Points on a hilly landscape, in no order, each with its height.
A ball rolls from a point to the lowest of its 2 nearest points, and stops where none of them is lower. Distance is the straight distance between rows; heights are no part of it.
z_856: [ -5   6  11  14  -8  -1  -7  34  -7 -14   6   2 -10  19  -7 -11  32 -26
 -14 -12  -8 -18]  (h 558)
z_755: [ 10  -5 -14   1 -22  17   0   3 -35 -15  -2  16   7  -2  -3 -17  -8  11
  -5  21   2   4]  (h 402)
z_288: [  9  27  -5  -6   1   1   6  21 -18  20  -3  25  14  26 -11   4  -6  27
  24   3 -26 -14]  (h 589)
z_295: [  3  39   6  28   6  14  30  38   0  13 -24  -4  -8 -41 -16  21 -20 -29
 -20  -3  17  42]  (h 282)
z_729: [-22   5  -3  11 -18 -11 -28 -27  33  -5  15  -9 -16  -8 -26  32   0  15
 -23 -25 -15  -5]  (h 400)
z_436: [  2   9 -41 -14  -1  14 -17 -12 -11  32 -11  26   5  -2  -4 -13 -23  52
  10 -12 -19  -5]  (h 480)
z_613: [ -2   9 -13  11 -15  -8 -28   2   2 -45  12 -49 -14   3   9  14  40 -24
  13 -23   4  -7]  (h 500)
z_849: [ -5   2   3  21   2 -18  18 -31   2 -12  15 -34  -2 -40  -1  14 -12  -6
 -12  49  -1  28]  (h 492)
z_977: [ 19  -9  27  -5  27  14  23  24 -33 -11 -10  18  24  10   5 -13 -35 -17
  11  12  30   6]  (h 297)
z_588: [ -2  16  27  -4  -4   0  10  -7   1  -9 -20 -22  22 -40 -10  18 -19  11
  -6   5 -12  30]  (h 223)
z_445: [ 24 -13  -7 -24  28  20   9  25 -23  11 -12  30  14  15  12 -23 -15   2
  18  -5  35   5]  (h 336)
z_678: [-14   8 -12   2  -5  12  -3 -10   8  36  18  30 -22  29   4 -30   4  11
 -15  -2   8 -38]  (h 604)
z_537: [ -5  26   2 -11 -38  10 -29  -7  25  11   5 -11  14  -9  -2  30  12  12
   5 -23  16 -18]  (h 553)
z_636: [  4 -24   0   4  28 -25   3 -20  -1  15  16   2  -4  30   1 -13   0  -4
  -4  42  13 -17]  (h 446)
z_360: [ 19 -47  28  -3  15 -22  17   8 -30 -17  -1  -3  -1  17  43  -1 -13 -28
  17  35  -1 -20]  (h 269)
z_253: [ -8  -1   3   0  12  -6   9   1  21  -5   2 -11 -24   1  15  -9  40 -23
   2  -6   4   8]  (h 436)
z_273: [  5 -37   2  -4  -8   0   1 -20 -22   2  11  21   0  26  14 -29 -31  18
  -4  31 -10 -25]  (h 608)
z_132: [ -7  34  13  -2 -33   7 -21 -21  17   4   7 -22  15 -19 -26  30  -8  16
 -12   6  27   1]  (h 518)
z_317: [-10 -26   4  -7 -11  14  -7  -6  -7  25   5  20  -2  32  15 -32  -6  19
   0   6 -20 -32]  (h 592)
z_269: [ -6  -5 -32   1 -16  19 -20   8 -24  10 -11  28   2  23 -15 -27 -17  38
  -4 -11 -28 -12]  (h 458)
z_844: [-16  -7   5  -1 -12   8 -28   7  38   6 -14 -16 -10 -16 -18  32   7  -3
 -29 -65 -14  19]  (h 158)
z_145: [ 21 -28 -29 -23  47   2   9 -12 -23   5  11  17  -4   9  29 -15  -6   1
  17  19  25  -2]  (h 332)
z_290: [ -4  31 -19   5 -23  12 -34   1  39   4   2  -9 -19 -24  -6  47  12  -8
  12 -67  24  -3]  (h 229)
z_406: [  5   9  -5  -3  10  29  32  -1   9  11 -15  16  11 -37   2   1 -28  14
   3  -4  26  46]  (h 197)
z_126: [  3 -21 -15 -22  13  24  -2  21  -5  22 -17  22  10  15   8 -32   1   8
  12 -21   6  -6]  (h 365)
z_294: [ -7   3 -32   5  10 -20 -14  -8  18   8  19   6 -31   8  -1   2  35  -5
  -2 -35 -23 -24]  (h 321)
z_580: [ -9  10  17   0   6   7  29  15   3  28   1  25   2   4  18  -3  15  -3
  26 -10 -13   0]  (h 597)
z_93: [ -3   7  -1  13   7  -3   6  13 -13   8  12  24 -18  29  -9 -16  13  -1
 -10   7  -4 -14]  (h 580)
z_982: [  2  17 -22  10  -5 -15 -14 -33  27   2  24   0 -30 -20 -10  53  -3  14
 -17 -29   4   5]  (h 441)
z_723: [  7   4  31   2   0 -33  18  -4 -32 -13 -12 -23  16  -7  11   5  -6 -14
  25  48 -13 -13]  (h 695)
z_506: [  0 -15 -13 -10  26  11  15  11  13   9  -4  17 -11   4  11 -36  29 -12
  -8 -19  12   5]  (h 399)
z_121: [ -4  38   2  12 -13   9   6  33  27  22 -10   9  -7   1 -27  25  15 -13
  -7 -36  12   6]  (h 55)
z_460: [ -5   7 -43   6  32 -34 -22 -34  23   7  16   0 -18   7 -24  16  21   6
  -4 -12 -12 -16]  (h 366)
z_862: [ -2  -5 -17  -4  37 -24  -4 -27  22  13  17   2 -10  11 -12  -5   7   3
  -1  25  -8  -3]  (h 410)
z_748: [  5  34 -19  28  -9  18  29  25 -12   5 -11  20  -2 -23  -9   9  -7   1
 -10  -2  14  34]  (h 325)
z_768: [-11  -7  23  11   2   7   7 -13   4   3 -12  21   5   7 -22 -23 -48  26
 -11   6 -39   1]  (h 118)
z_839: [ 20 -23  -8 -21  24   7   7   7 -27 -27  -4  -6  -2   2  30 -21   6  -5
  14  22  23   8]  (h 363)
z_453: [ -8  18 -28   5   9  -4 -15  19  18   2  -2   9 -14   5 -11  13  36 -14
  11 -54 -17  -4]  (h 281)
z_736: [ 20  12 -19 -16  11  22  11  22  -9  12  -4   3   6   8  24  -5  14  -3
   9   4  55   7]  (h 375)
z_96: [  0  16 -19  22 -12 -13   2 -35  18 -33  16 -43 -23 -29  10  16   8  -4
 -16  26  13  15]  (h 456)
z_510: [ 12 -38   2   0  23   1  -1  -9 -34 -12  15  18   3  17  -7 -35 -36  -1
 -18  32  11 -13]  (h 625)
z_569: [ -2   4 -18   6   0   6 -15  16  15 -35   0 -35 -25   1  11 -10  39 -31
   1 -27  23  15]  (h 471)
z_256: [-20  -8  30 -11 -13  18  20  -6  24  30  -2   9   2  -7  18 -10   9  -2
   1 -11  -3  -1]  (h 578)
z_183: [ -5 -19  11 -16  -6  -2  21 -39  17   0   3 -10   2 -29  23  12 -13  27
   7  24   5  24]  (h 64)
z_268: [  3  28  12   7 -22  17   5  37  36  30 -38 -12   2 -17 -37  30 -14  -5
 -20 -36  20  26]  (h 157)
z_229: [  8   5  17 -11   4   2  23  11 -20  13   2  32  12   9  14  -5 -14   5
  24  11   1 -16]  (h 605)
z_784: [ -8   2  10  10 -11 -18 -28 -22  16 -22  -2 -26   0  -8 -37   5   4   1
 -28   1 -14   3]  (h 344)
z_717: [-19  22  11  16 -18  -3 -24  18  30   6   5  -1  -3  11 -21  32  21 -14
   7 -53 -24 -18]  (h 227)
z_579: [  1  45  17  27  -9  10   6  38  22  14 -39 -16  -3 -33 -29  27  -2 -36
 -30 -31  11  26]  (h 228)
z_238: [  5   9 -16 -11   3  17  23 -23  24  23   5   6   0 -36  19  10 -12  29
   2   7  22  32]  (h 141)
z_74: [ -7  -1 -13 -23 -11  -3 -12  10 -10  27  -4  17  10  20  13   1   9  18
  27 -17 -36 -22]  (h 573)
z_202: [  5 -10  -9  -6   4   2   7  -3  -5 -36  -7 -40  -9  -9  25 -18  15   1
   2  13  18  25]  (h 396)
z_70: [ -6  -4 -10 -11 -10   7 -31  13  18 -20 -18 -19   7 -15 -22  18  19   1
  -6 -38 -10  19]  (h 81)
z_84: [ -4   7 -12 -21 -27   2 -21 -19  10   7  16  -3  10  10  11   7  22  13
  13   3  22 -25]  (h 523)
z_734: [-10 -16  37   9  -5 -11  27 -11  -6 -12  -1   5  -3  -8  12 -23   1 -15
  -2  23 -20  -2]  (h 170)
z_830: [ -2  -2 -22   3  -9   3   9 -16   6 -26   0 -38 -21 -34  22   9  11   7
 -15   9   6  39]  (h 426)
z_711: [ 10 -24  14 -22   0 -12 -25  -6 -13   1   1 -11  27  26   3  -6   0  13
  13  31   2 -21]  (h 268)
z_935: [  5 -15   6  20  34  -4   8   4 -25 -11   9  30  -7  29 -25 -33 -31  -1
  -8  24 -17  -4]  (h 643)
z_435: [-10   1  36 -17  -4  -5 -11  18   7 -14  -9 -39  13   9   9  -7  29 -20
  11   5   0   3]  (h 124)
z_641: [  1  38 -24   6 -11   5 -16 -23  22  13  22   0   0 -15 -16  45 -13  23
 -15  -5  25   8]  (h 479)
z_680: [  2  -6 -16 -13  -3 -10 -11 -29  12  14  27  -5  -1  15  19  -1  14  -2
  -2  32  30 -30]  (h 489)
z_52: [-11 -19   7 -26 -17  -3   3 -11  17  19   7  -4   8   8  31   3  17  16
  20   0 -24 -11]  (h 554)
z_634: [ 21  -9   7  10  10 -24   9  -5 -51 -17   2  -1  15   4   0   4 -22  -3
  19  42 -13   0]  (h 683)
z_995: [ -9  40   7  28 -29   9 -15  23  30   1   3  -5 -16 -11 -16  31  13 -28
  -2 -58  16 -10]  (h 151)
z_67: [  2  32   2  13 -29  -2 -22  17 -15 -33  10 -22  -2   5  -6  14  27 -30
   1  -6   3 -22]  (h 530)
z_22: [ -5 -36   2   1  31 -23   7  -9 -14  -8   0  16   6  22  -6 -24 -15   7
  13  16 -41 -11]  (h 659)
z_684: [ -7 -20  18  -9 -20 -13 -24 -17   2  -8  -4 -17  17  10 -21 -13  -2  12
  -7  24 -14 -10]  (h 319)
z_427: [  0 -35  23  -1   4 -18  23   1 -19 -26  -6 -21  -5   5  32 -25   9 -34
  10  22 -17   7]  (h 226)
z_285: [ -9  -8  22  -9  -3 -22 -19 -11  22  -8 -11 -30  22 -21 -21  26   1  13
  -1  -5 -26  18]  (h 284)
z_981: [ 16 -15  36 -20  13  -9 -14  26 -25 -11 -11 -27  21  18  10  -5   6 -18
   2  28  13 -12]  (h 205)
z_796: [ -7  -7 -15  14 -33  18   0  10 -26 -12  -2  21  -1   0 -12 -18   2  10
 -15 -12 -28  -6]  (h 431)
z_551: [ 24 -48 -10 -14  31 -14  15  -6 -21  -1   9  15   6  22  44  -7 -22  -5
  10  30   3 -32]  (h 301)
z_621: [ -1  -5  15   2  27  23  41   1  -7  -4  -5  24  17 -13   1 -15 -40  -7
   7   0  21  27]  (h 250)
z_314: [ 11 -31   6  -3  24 -19  19 -18 -30 -15  10  25  17  19   2  -4 -52   0
  27  24 -21 -12]  (h 670)
z_433: [ -9  11   6   2  -3   6  -7  17  -3  -7 -16  -8   8 -14 -13   1   8  -1
  -7 -13  -7  25]  (h 154)
z_515: [-21 -10  25  18 -10  -7  12 -11  -1   1  -3   5  -5 -14 -18 -18 -12   3
 -26   9 -35   6]  (h 90)
z_107: [ 20  30  -4  20  -5  17  16  25 -41  -1   3  21   7  -1  -6  -6  -7  -8
 -11  11  10  -1]  (h 367)

For each start below, name the point where the ball stops.
z_314 -> z_317
z_680 -> z_121
z_107 -> z_121
z_849 -> z_515
z_96 -> z_515

Call two points neighbours if one is among the 2 nearest of the other. Go from one point of each pair to the other, from neighbour to neighbour, staying as low as possible. Name the highest point that can't be avoided.
z_70 / z_515 -> z_253
z_121 / z_435 -> z_537
z_317 / z_515 -> z_678
z_515 / z_183 -> z_736
z_70 / z_435 -> z_784
